Points, in no order, along strands that fork and pass close to each other.
(in the rows, 128 means zero)
Points whose rows are less than 158 apart are linked; no others are. Some points are linked to none.
z_537: [163 187 109 124 208 128 161 176 157 137 145 112  95  93 119 102 130  81
  92  73 124 126 116 112 118 105 109  82 117 104 128  92 109  59 119 136
 179 155 133  94 187 132 159 132  88 105 103  61 125]
z_23: [207 150 144 155 150 121 160 157 117  99 150  95 121 207 131 119 121 122
 189 129 119 210 145 145 102 175 126  90  73 111 145 147 150 138 100 147
 172 103 144 102 147 154  94 127 112 119 123 127 121]
z_169: [ 83  52 127 137  94  94 100  92 104 113 150 173 157 140 162 111 110 163
 126 180 102 132 137 111 174 138 126 153 150  98 120 159 127 151 144  88
 111 109 145 118  86 116 118 142 128 158 106 188 125]
z_976: [ 75  85 119 117 174 138 111 146 177 145 133 171 155  69 100 154  66 175
 107 171 154 175 130 120 136 179 135  87 138  70 146 151 149 108  75 137
 162 120 104  88 115 171 126 101  83 110 129  79  97]
z_70: [131 108  89 170 152  63 152 169 132  80 121 101 119 146 181 152 137 164
 165 131 111 147 153  94 130 126 122 144 104 165 112 107 159 155 160  83
  91 159 122 125 123 105  96 165 108 117  91 178 125]
z_604: [103  90  94 110 110 122 101 167 138 156 121 164 133  81 119 151 133 133
  87 166 132  95 134 125 117 118 136 132 167 132 132 119 125 166 141 147
 100 132  85 154 115 159 104 115 122 146 150 106 130]
z_504: [125  89 114 111 107 101  87 181  77 140 139 161 108  91 139 147 130 132
  96 180  92  77 135 124 150  84 161 166 167 133 150 140 109 174 170 146
 128  90  69 140 120 160  80 137 130 165 163 125 132]
z_220: [ 49 104  87  90 117  79  70 151 131 120 106 154  98  91 171 133 106 169
  95 138 120 135  83 135 133  73  86 118 144 130 168 135 137 121 160  77
 139 109  88 132 137 141 122 114 163 127 137 126 143]
z_580: [119 143 114 110 131 128 125 162 148 137  92 129  80  75 129 190 105 151
 131 147 137 147  92 145  98 107 141 128 135 148 178 111 163 105 130 119
 136 115  68 129 130 160  96 112 157  84 170  83 132]
z_206: [194 138 107 122 165  74 151 143 121 137 137 133 155 160 149  89 153  66
 143  77 151 150 132 182  76 146 123  88 114 143 109  91 196 136 135  89
 130 122 106 179 155 153 150 143 112 131 129 141 130]
z_132: [ 65 100  85 120 121  93 102 166 138 133 146 117 108 171 154 104 132 169
 100 132  92 204 102 132 116 139  63  76 112 135 166 124 113 131  92 100
 137 104 138  97 110 147 138  92 124 134 100 145 128]
z_55: [ 79 138  98 125 132 169 151 142 190 130  94 112 113  62  79 194 125 132
  86 124 154 155 131 120  98 156 116 112 130 123 151 119 141 115  70 167
 108 164 103 117 131 136 126  79  98  86 126  53 105]
z_727: [168 171 171 150 141 165 165  94 112 112 129 102 137 139 103 116 128 121
 148 109 146  84 152 110 172 120 142 158 117 137  83 122  90  99 152 152
 146 176 191 104 139  72 145 151 128 119 115 135 133]
z_197: [153 149 166  97  90 146 113 118 101  98  87 129  88  86 129 164  94 135
 152 155 147 106 103 127 148  80 182 145 131 108 169 153 128 122 159 149
 162  71  75 139 138 141  75 141 173 107 194 114 129]
z_923: [198 167 188 159 106 157 168  77  95  88  95  83 141 136  97 141 129 109
 173 125 162  79 166 104 168 113 192 171 105 121  95 153  99 128 166 166
 143 128 165 128 134  81 105 157 133 140 146 156 119]
z_541: [ 78  89 176 134 147  95 127  32 136  82  70 163 198  85 136 174  99 153
 160 137 206 121 153  94 133 157 149 143 117  46  66 202 171 128 146 131
 107 141 144 154 135  73 138 139 106 124 123 154  93]
z_502: [201 141 164 163 158 131 174 110 120 101 167 105 160 216 135  76 113 104
 182 119 140 182 155 131 128 195 136  98  75  87 106 145 137 117 104 128
 181 109 179  98 144 128 133 146 105 124 100 154 119]
z_114: [121 164 106 131 102 160 149 127 166 145  86  85  99 115  90 176 173 101
 106  76 142 123 126 130  67 145 103 127 133 191 143  91 153 120  95 159
  67 173 125 164 125 127 146  92 145 103 121  91 129]
z_882: [112  68 130 138 128  97 118  91 131 131 138 173 189 128 140 112 116 150
 144 163 141 135 159 125 125 171 131 123 146  81  91 152 169 165 122 132
 111 109 146 136 109 121 126 130 105 154 115 158 114]
z_495: [164 146 121 114 105 130 126 113 100 152 138 129 141 143 141 115 161  86
 143  92 123  98 126 171 101 115 132 150 145 182 121  98 151 151 153 111
  79 130 115 200 125 144 137 141 151 139 147 149 153]
z_441: [112 125 131 128 126  95 123  72 142 113 121 134 155 176 144 100 120 107
 138  55 158 170 114 143 108 149  90  93 107  85 107 140 163 116 116 110
 130 114 153 153 148 102 168 125 133 130 103 140 128]
z_989: [191 158 132 115 124 143 136 156  90 183 154 139 126 116 110 116 152  68
 127 115 111  58 124 167 118  93 163 154 159 193 109  83 119 142 162 142
 104 137  83 168 127 151 130 140 130 152 175 119 159]
z_329: [ 76  91 136 122 127 139 139  77 165 121 116 109 138 113 157 151  96 189
 158 161 137 145 116  96 156 155 137 154 122 150 113 116 141  94 126  85
 105 168 161 100  86  99 143 142 132  95  88 166 126]
z_883: [125  96 110 162 133  98 120 175 100 126 168 144 121 148 140 102 140 151
 119 155  72 111 161  95 170 114 127 157 138 139 113 126  71 168 142 127
 128 135 134  92 113 108  99 158  98 175 110 147 136]
z_396: [107 150 125 116  61 174  88 152 118 126 104 118  96 153 100 155 154 135
 100 121 121 145 104 148  90 132 104 112 129 137 195 149  97 162  97 185
 130  90 119 144 138 154  95  79 182 146 163  99 131]
z_417: [152 171 103  98 156 189 144 183 138 204 129 106  81  74  82 139 121 111
 104 154 109 123  79 151 115  93 128 102 129 187 162  69  97  48 112 140
 149 157 107  96 126 173 156 114 136  97 149  74 142]
z_378: [200 163 193 141 115 159 154  60  92  94 150 108 159 225 120  67 122  99
 181 109 142 152 140 156 142 182 140 124  90 107 105 157 119 111 123 134
 184 100 197 126 146 111 152 142 139 136 114 164 142]
z_318: [133 103 130 107 118 175 107 169 132 170 145 145 122 111  96 152  89 157
 118 198 106 156 121 151 118 158 150 118 144 141 176 129 107 130  94 154
 143  92 102  95 106 185 103 106 134 135 164 104 130]
z_113: [134 183 109 135 138 152 146 132 159 130 118  87 107 130 109 127 182 101
  93  55 133 104 126 110 105 121  98 127 130 163 114  74 105 104 117 150
  91 194 155 137 139 108 170 110 131 115  89 101 145]
z_872: [ 86  87 121 112 166  79 116 124 157 119  84 190 155  30 128 180 101 142
 113 144 171 106 138 102 118 119 140 125 149  67 103 158 185 141 137 130
 111 134  75 159 145 125 111 132 105 113 145  96 101]
z_171: [128 146 157  92  86 142 103  96 105  93 101 136  87 142 155 128  79 147
 165 144 141 154  81 161 144 101 137 126 115 116 179 149 152  78 137  85
 184  71 106 140 148 147 121 114 196  99 161 127 157]
z_693: [180 155 113 111 171 174 151 196 115 212 182 115  95 119  94  94 119 109
 130 167  74 141  99 153 120 128 140 105 134 206 145  81  92  65 118 123
 153 146 116  84 115 179 149 126 112 123 139 106 157]
z_416: [116 111 175 118  49 175 108  66  91 118 111 114 155 137 125 126 146 115
 133 143 135  84 139 128 148 115 168 179 158 121 122 172 100 177 152 154
  92  99 135 169 100 106 113 144 153 152 154 176 124]
z_582: [ 83  57 105 117  93  99  78 145  90 133 161 164 132 140 154 107 104 174
 109 200  69 139 125 130 166 124 126 148 154 124 160 144 109 167 133  84
 137  80 118 110  94 158 107 122 127 164 132 168 136]
z_445: [ 93 123 116 150 133  91 119 115 148  89 118 133 138 153 146 135 121 144
 126  87 136 161 141 116 126 136  94 117 112  91 107 143 140 157 121 111
 130 134 150 121 131 101 130 131 120 135 101 132 116]
z_832: [ 91  85 153 131 102  90 124  46 107  79  81 155 189 114 146 124 120 133
 145 144 177 102 146 113 144 120 148 151 139  66  84 201 151 161 161 109
 100 108 148 172 125  78 126 154 129 153 125 181 121]
z_594: [187 153 130 166 115 117 145 160 104 144 161 103 124 195 113 134 201  81
 129  92 115 114 167 136  94 166 119 143 116 198 111  91 117 182 123 160
  70 155 126 155 126 132 130 136 115 166 108 144 147]
z_297: [111 160 152  85  89 180  90  73 116 122 115 134 107 155 135  94 110 143
 141 137 120 157  74 169 135 105 117  97 123 110 176 134 116  64 109 107
 183  81 147 133 136 155 150  85 211 102 143 121 157]
z_890: [164 144 155 102 124 136 120 158 116 146 111 144  84  86 124 158  71 141
 158 189 136 135  85 154 127  98 170 130 125 133 197 133 156  84 146 128
 174  69  56 112 129 171  90 119 160  98 190 109 135]
z_867: [184 177 169 140  79 161 141 140  95 103 117  90 104 147  97 153 173 101
 140  94 130  72 149 127 129  87 166 175 125 154 134 142  85 169 151 197
 116 132 108 156 132 113  78 146 152 135 175 121 131]
z_899: [ 99 120 149 111  90 134 109  69 123 113 102 139 169 106 115 141 134 122
 124 114 175  85 144 125 134 127 139 154 148  95  94 163 141 171 134 151
  97 121 139 172 128  95 123 131 147 141 141 142 112]
z_185: [107  97 126 122  79 142 101 145 130 142 109 131 143  96 128 183 158 139
 121 155 121  85 151 110 130 112 153 168 168 148 131 125 115 193 135 176
  64 135 100 175  97 134  85 136 136 150 155 139 115]
z_165: [ 88  92  71 118  90  77  65 195  97 136 155 140  93 163 151  98 131 170
  98 163  70 181 116 149 139 116  89 109 119 147 185 130 113 146 128  91
 141  83 118 100 102 174 112 105 149 163 130 146 148]
z_819: [ 71  89  82 129 150  94 138 149 171 140 118 123 137  88 140 155 136 164
 105 137 117 135 138  99 133 140 105 133 139 144 108 105 154 129 132 109
  82 172 118 133 110 111 131 136 100 111  88 144 120]
z_446: [111  49 113 124 150  86  99 127 109 165 166 213 174  71 148  96 104 147
  93 205 117  60 123 108 177 123 138 156 180 106 107 127 137 136 150  99
 116 123 101 124 106 138 129 145  93 148 134 147 121]
z_780: [117 130 135 110 151  76 129  58 123 101 104 166 167 112 164  83 115 109
 122  96 168  87 113 126 149  96 109 137 131  83  76 146 161  91 178  71
 137 128 129 155 162  86 166 146 134 127 120 143 134]
z_231: [137 112  93 158 177 107 160 142 168 153 158 121 158 135 112 114 149  95
 113  99 143 153 160 111  98 187 111  77 126 109  77 115 156 145  83 153
 113 149 143 132 135 124 164 122  67 135  77 125 111]
z_258: [ 74 159 152 132 128 148 122  83 139 102 134 119 122 152 145  93 101 146
 100  90 126 124  87 119 178 108  88 111 113  93 114 127  80  58 125  95
 181 138 203  81 146  84 181 125 145 101 100 130 138]
z_571: [102 138 160 117 111 127 124  45 121  86  99 129 141 144 150  92 103 143
 134  96 148 114 100 122 172  93 106 132 123  85  94 155 122  96 152  77
 151 126 186 127 147  80 155 136 161 115 112 150 136]
z_529: [134  96 191 152  96 152 145  40 113 102 115 120 195 140 119 160 106 141
 196 166 189 144 178 125 128 195 173 154 111  88  98 191 151 147 121 166
 114 106 171 146  99  96 117 143 121 139 137 180 101]
z_797: [179 163 140 159 176 144 187 122 145 143 145  76 130 138 127 123 152 109
 150  98 142 109 166  99 147 145 141 146 107 166  75  92 123 100 147 145
 119 197 171 109 134  81 156 154  89 106  89 137 120]
z_862: [160 154 159  99  69 129 111 122  67  74  91 113  88 122 142 137 134 104
 135 126 133  82 116 127 154  43 172 168 134 115 162 167 104 156 182 135
 146  82  88 161 156 127  68 152 181 140 177 136 146]
z_856: [151 180 107 105 114 181 134 187 115 176 126 109  73 123  85 147 163 119
 111 141  89 120  97 155 104  98 143 137 135 212 172  87  77 103 124 152
 122 145 107 126 123 172 114  99 154 122 177  82 150]
z_759: [103 106  59 112 171  94 130 147 160 179 152 117 126 151 159 102 132 109
 110 114 108 198  90 161  80 160  69  62 129 164 136  94 176 105 100  51
 114 138 116 140 114 161 180 104 122 109  98 141 147]
z_273: [140 120 109 161 130  74 146 158  97  59 102 117 122 156 184 134 130 150
 161 117 119 117 161  95 149  69 137 164 111 131 110 131 116 141 196  73
 128 143 135 125 141  84  83 181 121 134 106 183 121]
z_521: [ 95 130  90 148 180 126 149 186 176 109 127  96  88  78 116 156 140 164
  95 123 110 131 150  74 157 108 125 124 114 132 122 100  91 106 122 138
 133 183 139  64 142 106 116 138  86 109  80  89 117]
z_232: [164 110 168 143  92 147 143  89 112 110 125 113 163 176 114 136 112 124
 183 145 157 161 165 145 122 184 157 132 103  86 123 188 148 169 103 176
 138  86 147 138 117 127  97 127 129 148 147 157 106]
z_684: [ 69 143 128 127 173 148 133 108 176 128 147 110 129 112 129  99 115 150
  84  89 133 122 102  94 170 126  85 116 125 101  97 118  81  59 110 107
 158 190 182  69 141  81 186 130  97  99  79  98 113]
z_222: [121 172 134 118 134 137 120  66 155 116 105 140 129 129 130 108 123 114
 112  59 165 128  94 149 130 107  95  93 125  91 115 129 152  90 128 119
 148 134 141 167 168 118 169 108 160 110 133  93 145]
z_991: [128  88 164 149 142 105 143  73 144 114 106 158 201  67 111 177 127 132
 148 154 205  86 190  94 136 159 173 156 133  66  65 172 172 158 143 180
 107 132 131 153 128  90 109 147  88 140 137 130  73]
z_879: [ 99 110 152 113 106 155 132  62 149 120 101 131 153  93 143 161 102 170
 160 157 159 115 108 112 138 131 150 171 142 149 122 120 158 116 136 111
  81 145 126 151  89 104 131 141 148  90 130 149 122]
z_51: [ 45 102  89 135  95 122  90 135 147 133 129 126 121 132 127 144 162 174
  89 122 103 117 147 101 150 112  87 147 152 155 136 115  77 171 119 128
  71 164 146 110  88  97 127 116 132 154  93 140 130]
z_458: [137 104 141 115 116 174 118 146 110 158 166 152 116 108 114 127 100 158
 134 200  95 104 123 125 166 134 169 152 149 147 152 126  87 128 131 145
 144 109 118  79  99 162 104 134 129 132 157 132 122]
z_549: [166 185 115 136 176 154 124 192 124 159 171 114  91 146 101  80 142  97
  94 106 106 140 114 138 122 109 101  85 106 128 143 108  68  86 113 155
 189 143 157  66 168 145 166 113 112 141 108  71 147]
z_433: [116 154  90 116 101 159  93 191 114 169 131 118  95 164  91 122 177 109
  83 112 100 146 110 162  78 136  89  95 118 173 177 109  74 159  92 168
 107 120 127 140 135 171 137  80 145 153 135  93 141]
z_698: [127 153  98 142 177 127 160 149 182 147 147  87 122 147 110  96 165  84
  86  61 131 158 137 100  91 178  91  67 114 122 106 103 127 102  79 161
 116 166 148 114 157 125 183 104  64 122  56  90 113]
z_564: [156 113 167 141 146 131 131 134 125 146 144 171 171  98  88 134 115 106
 121 168 152  83 177 116 148 141 177 126 152  60  95 170 131 180 119 201
 149  92 107 123 151 142  83 139 102 171 164 101 107]
z_975: [142 106 129 183 147 107 146 153  96 115 184 134 136 187 149  81 139 126
 119 129  89 109 181  92 175 144 111 147 120 130  82 139  66 150 144 119
 138 160 189  74 128  88 135 164  82 167  82 155 123]
z_167: [ 89 106 126 144 122 114 136 104 143  90 107 114 132 110 150 148 115 187
 139 132 128 103 137  79 171 105 127 170 126 132 102 119 106 116 155  93
 102 171 171 108 107  65 120 155 128 108  88 162 128]
z_664: [177 145 178 127  69 165 134  86 102 116 120 127 140 192 108 111 136 103
 164 118 131 145 125 162 102 166 148 124 119 114 151 159 142 152  96 154
 146  69 136 155 132 152 111 118 168 131 162 136 137]
z_216: [139 121 137 165 123 109 141 111  98 119 167 114 148 208 163  69 156 114
 129  91 105 123 150 116 156 148 105 151 115 148  82 103  86 138 152  99
 108 161 200 110 108  75 175 163 115 157  80 184 148]
z_803: [131 154 146 108 147 155 142 106 155 129  91 138 102  73 122 162  87 138
 152 135 155 146  77 151 114 109 141 122 123 140 153 116 181  58 122  99
 148 126  88 136 128 144 143 111 167  70 159  99 129]
z_966: [140 102 183 102  42 185 101  79  65 120 132 119 131 161 133 127 128 122
 152 187 103 106 136 128 153 135 190 180 163 117 155 202 112 183 141 147
 115  61 109 146  89 152  77 147 157 154 169 182 126]
z_602: [101 105 148 102  88 160 119  95 132 143  89 130 146  76 144 187 125 141
 138 153 149  85 109 129 113 110 168 176 165 171 133 126 154 154 143 137
  73 110  89 189  93 124 106 132 154  99 169 151 119]
z_457: [136 134 112 133 159 103 126 172 136 113 133 141 115 122 136 111 123 124
 117 125 127 149 137 127 125 113 113 101 118  99 136 140 138 139 126 128
 160 117 122 108 151 138 110 123 109 136 122 108 126]
z_868: [117  96 130 139 183 105 148  72 173 154 148 141 189 122 141 106 116 106
 131 106 164 147 148 113 103 204 121  95 125 111  67 130 193 107 100 123
 115 142 148 140 131 107 190 126  87 117  94 135 107]
z_331: [155 175 161 145  94 164 139 117 112 118 113  84 106 148  99 136 167 118
 135  90 125  84 146 116 142 100 141 167 117 158 120 115  72 143 137 173
 100 162 160 136 119  85 123 139 154 136 121 129 138]
z_721: [202 130 129 172 216 113 176 179 129 148 170 124 139 133 109 109 137  79
 130 133 121 117 184 118 131 157 145 112 116 127  86 112 133 131 134 160
 151 146 142  96 150 127 132 160  48 144 110 113 104]
z_870: [154 139  77 116 181  77 176 154 149 140 136 109 125 141 157 117 135  83
 138  73 131 184 117 159  75 144  90  75 116 153 122  89 199  97 115  63
 114 141 101 156 154 152 165 134  99 101 105 122 134]
z_545: [132 155  97 140  99 133 104 189 117 140 133  97  92 187 110 140 206 110
 117 107  86 133 141 140  79 128  98 132 129 191 155 110  94 192 118 158
  78 135 113 146 119 147 108 117 146 154 118 130 152]
z_577: [127 110 161 117 129 116 129  88 123  80  94 155 103 110 157 152  62 177
 196 170 153 182  95 149 130 124 148 120 102  96 166 166 183  84 135  84
 179  83  94 120 130 150 106 120 155  87 157 137 136]
z_143: [206 114 137 161 188 105 157 160 119 139 161 159 172 114 105 116 132 100
 129 171 136  70 191 120 153 137 170 147 136  89  82 140 133 156 154 174
 153 127 114 105 145 127 101 161  70 169 146 115  95]
z_428: [122 117 108 120 166 101 138 160 159 122  85 166 118  40 124 191  93 133
 146 141 159 145 125 127 100 114 148 112 127  97 151 143 191 114 130 126
 135 118  66 141 146 153  93 118 107  97 169  78 109]
z_605: [143 127 159 122 104 153 105  63  91 150 150 167 164 149 123  60 122  95
 109 132 144  76 127 142 160 112 133 146 156  97  94 144  98 144 140 128
 134 112 160 140 124 106 155 134 153 176 130 144 133]
z_636: [179 152 183 143  80 164 148 125  95 100  95  79 110 114 105 187 142 112
 173 148 146  68 158 101 149  96 208 191 129 151 130 152 112 174 166 183
 110 107  90 152 115 116  60 162 145 122 185 156 110]
z_304: [195 142 125 143 155 122 153 172 105 144 157 133 122 116 125 123 146 104
 148 151 112  84 154 140 135 117 149 161 133 169 111  89 128 144 161 134
 121 137 109 128 122 141 110 164 110 143 139 143 134]
z_263: [127 185 167 129  44 194 109  91 123 100  89  89 108 180  96 155 164 133
 135  88 132 144 100 155  87 129 115 123 112 143 185 144 108 137  87 165
 131 102 144 159 129 133 116  85 206 101 158 104 137]
z_489: [ 82 106  87 125 116 101  88 184 110 153 160 144 104 151 126 117 163 145
  80 136  72 121 135 130 142 112  82 135 150 160 138 109  65 182 129 136
 105 145 129 111 101 129 127 121 115 173 107 136 146]
z_447: [164 192 113 144 182 139 171 144 166 151 150  87 113 125 115  94 162  63
  95  45 136 114 122 112 112 118  99  95 122 138  96  72 119  72 109 143
 143 197 153 124 164 117 193 123  86 114  82  83 139]
z_730: [196 138 131 134 101 123 127 167  73 162 166 126 141 181 109 115 198  63
 142 116  80  84 169 157  89 146 160 159 146 178 119 121 116 207 146 157
  82 115  97 171 118 169 103 154 124 187 151 148 139]
z_906: [ 93  99 113 116 188 115 158  85 180 157 129 129 148 103 138 121 101 110
 127 109 161 187 105 134  78 192 106  70 120 104 105 117 207  81  83 100
 129 153 126 136 130 148 203  92  89  82 106 108 110]
z_389: [114 124 151 116 160 126 133  77 156 111 100 162 132  72 143 151  59 155
 186 156 170 144  94 133 143 131 143 126 114  82 128 145 174  62 133  96
 161 135 103 115 133 119 143 122 131  78 142 108 121]
z_287: [119 130  86 126 156 111 111 224 139 131 123 116  80 116 120 124 126 143
  91 131 107 187 120 140 103 120  91  80 109 124 182 128 112 116 102 142
 167 111 110  89 150 176 120  97 127 144 137  71 124]
z_438: [ 86 120  84 135 157 135 152 190 190 139 123 112 110  61  83 177 150 136
  58 116 122 125 157  86 122 126 119 123 147 133 117 110 108 132  90 168
  98 192 110 106 132 127 129 105  76 122  99  72 112]
z_528: [199 183 184 138  80 164 142  72  95  89 134  91 153 238  98  98 161  95
 175  70 130 154 131 173 116 160 129 111  89 137 144 140 119 133  94 150
 145  93 174 168 146 133 146 126 172 123 119 155 150]
z_345: [ 89 133 112 128  90 159 129 142 153 133 100 108 121 108 113 183 165 132
  99 105 136 112 135 126 101 128 114 149 146 174 132 100 126 181 114 160
  59 160 123 165 100 123 117 107 144 130 134 124 126]
z_500: [118 108 150 102  55 178  71 125  87 137 133 137 108 136 129 126 114 151
 128 190  89 114 115 123 158 115 164 151 156 120 179 170  75 160 139 162
 149  74 110 104 105 171  88 124 165 162 172 142 126]
z_888: [ 97 104 122 105 162  84 102  89 138 122 102 195 158  63 155 123  97 131
 120 138 160  95 105 129 127  94 134 136 152  91 109 133 189 111 166  89
 119 121  84 158 145 117 141 136 136 104 137 122 124]
z_771: [147 115 115 143 124  67 149 124 125  96 119 110 135 159 175 142 143 134
 178 111 130 161 147 136  96 136 126 143 107 155 124 115 188 153 150  69
  89 118 119 166 118 121 113 150 134 123 120 181 123]
z_18: [189 101 118 133 150  73 140 158  92 129 174 154 147 190 165  81 112 111
 167 160  97 174 141 163 107 162 137 112 113 123 138 129 173 157 130  97
 160  70 109 121 131 172 106 144 116 159 127 156 134]
z_286: [181 144 195 132  76 150 150  91  70  60  94  84 115 123 124 172 107 118
 192 176 145  88 157 102 162  91 219 191 108 115 137 186 123 143 194 145
 149  84  92 139 127 109  46 169 147 115 177 182 105]
z_828: [102 169 130 119 121 149 111 126 142 105 119 107  97 177 113  98 136 142
 106  89 114 154  98 134 134 116  85  97 107 101 147 131  80 100 100 133
 165 131 176  97 149 115 148 105 156 128 108 107 138]
z_893: [121 173 131 124 178 165 123 160 126 170 172 130  97 109 106  81 115 116
  78 111 104  97  92 120 167  92 111 119 121 130 122 101  55  52 130 140
 192 161 175  53 151 118 175 118 126 125 116  73 140]
z_743: [152 101 132 149 123  96 131 150 117 104 149 133 135 186 149 116 103 152
 179 151 118 219 152 143 110 180 128 105  94  88 160 152 168 156 104 115
 156  75 125 115 124 154  96 125 129 144 126 153 122]
z_615: [128 159 134 137 106 132 126  89 117 138 164 105 131 212 144  70 164 103
 125  79 108 133 111 146 131 134  85 121 118 166 109  94  99 117 122  97
 108 154 191 139 115  96 191 127 149 138  76 165 162]
z_511: [135  75 166 145 155  88 141  70 109 134 149 184 218 110 127 103 108 121
 149 186 186  86 177 109 142 165 161 144 147  52  68 186 170 156 132 152
 125 109 129 143 139 103 126 149  89 164 129 167  95]
z_178: [130  87 111 119 142 117 108 172 100 174 165 183 123  83 147 114 129 126
 100 188  94  53 123 120 162  82 151 173 180 160 118 113  96 144 173 115
 110 132  89 117 104 151 125 155 107 166 146 142 153]
z_444: [ 23  84  83 129 130 102 104 128 186 122 118 119 141  93 129 152 142 186
  70 109 119 118 125  77 153 127  85 123 136 116 103 117  99 139 110 122
  93 180 147 103 101  98 138 127 105 128  75 127 116]
z_360: [196 115 110 135 175  64 145 154 116 123 138 168 144 145 161 100 107  88
 162 130 139 168 139 163  96 138 143  90 105  97 125 138 198 130 134  92
 167  81  77 151 159 159 111 150 103 134 139 126 117]
z_683: [ 83 155 134  97  92 153  97  97 147 120  74 156 113  94 124 139 114 133
  94  93 166 119  87 140 123  99 115 108 143  98 149 139 132 107 117 137
 141 118 114 148 148 126 141  95 178 120 154  90 131]
z_945: [124 114 120 106 175 145 143 140 164 169 139 156 143  93 110 124  80 126
 120 153 156 161  98 138  97 175 125  81 131 110 130 119 168  85  88 120
 151 117 115 115 129 166 161 104 101 103 134  88 119]
z_650: [116 159 152 118 180 127 151  98 165  88 103 126 112  85 128 139  85 141
 147  97 154 140 102 102 147 110 131 105  92  82 117 130 150  56 126  99
 186 156 137  93 150 102 148 135 127  67 115 103 117]
z_330: [131 165 114 105  85 149 105  95 112 140 146 122 133 202 138  75 160  97
 126  77  93 142  93 190 113 121  84 103 122 165 133  92 117 110 116  98
 126 113 162 166 122 141 180 104 180 125 130 143 163]
z_192: [117 147  83 133 181 127 144 228 159 135 140  86  61  98 120 136 129 147
  98 135  94 173 119  99 130 103 102  87 101 134 168 104  97  86  99 131
 167 159 128  58 145 141 127 113  87 105 104  74 118]
z_961: [206 164 138 152 177 145 180 165 112 166 174  97 115 142 103 104 155  88
 143 121  96  91 152 126 130 138 154 152 109 184  97  80 100 118 135 155
 128 176 151  92 131 113 138 155  77 134 114 113 138]
z_860: [ 73  92  80 116 139  72 104 136 148 119 121 150 111  92 171 140 110 176
 115 135 108 136 103 109 132  91  99 144 136 148 134 108 156 117 161  57
  99 143 106 129 109 116 133 132 135 110 119 157 135]
z_465: [149 149  89 123 132 159 155 190 134 187 116 101  97 107  97 168 157 107
 107 128 114 142 113 151  68 137 113 118 134 211 158  75 135 136  99 128
  78 150 112 139 118 149 127 114 132 111 145  96 136]
z_405: [121 163 142 113  81 175 111 107 111 134 139 103 108 172 128 109 133 138
 144 128  82 147  79 164 126 106 109 131 120 181 172 108 110  82 122 103
 138 114 153 129 103 155 143 104 198 105 144 141 168]
z_49: [ 69 119 108 119  99 117 100 120 131 112 108 123 116 104 159 127 134 169
  90 128 108  81 125  99 167  65 109 186 152 145 111 107  77 146 181 102
  88 171 149 123 108  77 126 148 141 141 109 156 134]
z_791: [150 124 120 126  84 105 134 128 110 133 112 114 125 149 165 165 156 111
 163 113 120 132 132 162  82 129 135 155 138 187 147 116 182 179 149 101
  78 100  92 197 112 146 102 127 155 121 157 160 137]
z_519: [115 175 128 143  93 157 121 116 147  96  95  78 100 174 107 148 159 131
 138  64 133 162 116 137 102 123  91 120 101 133 155 127 103 123  94 144
 114 137 160 146 139 113 131 104 166 114 121 120 141]
z_27: [ 72 122 112 116 210 123 136 120 194 148 150 137 153  67 128 102 108 120
  64  90 139 110 115  81 148 152 110  89 151  78  86 119 123  73 119 120
 158 175 147  77 158  98 195 121  74 106  82  85 101]
z_809: [ 70  96  83 134 152  94 115 135 159 163 145 126 137 164 138 110 115 137
 109 109 119 214 103 143  96 188  66  57 113 121 147 121 165 123  74 100
 123 124 139 114 112 150 167  92 108 126  96 126 121]
z_87: [157 153 139 137  79 101 124 131  74  55 103 105  94 157 157 135 143 130
 154 117 103 101 152 122 164  56 141 177 117 135 142 149  93 155 186 103
 128 123 121 140 141  94  80 163 161 140 133 166 136]
z_749: [ 90  65 111 122 135 138  92 175 151 152 162 164 144  86  93 140  74 197
 109 219 118 169 136 124 154 169 140  94 150 101 175 138 104 134  73 150
 153 107 118  78 106 187  87  94  91 138 139  99 112]
z_578: [ 71 104 121 107 110 152  78 126 143 151  95 171 134  72 116 156 113 140
  91 140 152 122  99 138 103 135 119 116 161 107 164 138 142 148  96 143
 123 105  88 150 130 152 113  96 154 127 166  96 114]

A fork is a point with three links, a tip a point with one. Leave the first point through the second and follow the links. Name the first fork or tip that comes.
z_870; z_759: z_447
z_578; z_683: z_55
z_197; z_862: z_961
z_989; z_495: z_580
z_55; z_438: z_604
z_458; z_500: z_529

A fork is a point with three links. Follow the links from the first point to the second and name the forks in between, in order.
z_178; z_197: z_604 z_185 z_51 z_389 z_580
z_650; z_636: z_389 z_580 z_961 z_727
z_602; z_169: z_185 z_114 z_447
z_860; z_945: z_51 z_185 z_114 z_447
z_51; z_178: z_185 z_604
z_428; z_489: z_580 z_389
z_216; z_684: z_389 z_580 z_258

Follow the links from the first point to the second, and from the first to the third. Name the last point that the two ways share.
z_286; z_519; z_883: z_580
z_405; z_286; z_780: z_580
z_693; z_683; z_975: z_185
z_549; z_389; z_178: z_185
z_893; z_511; z_389: z_447
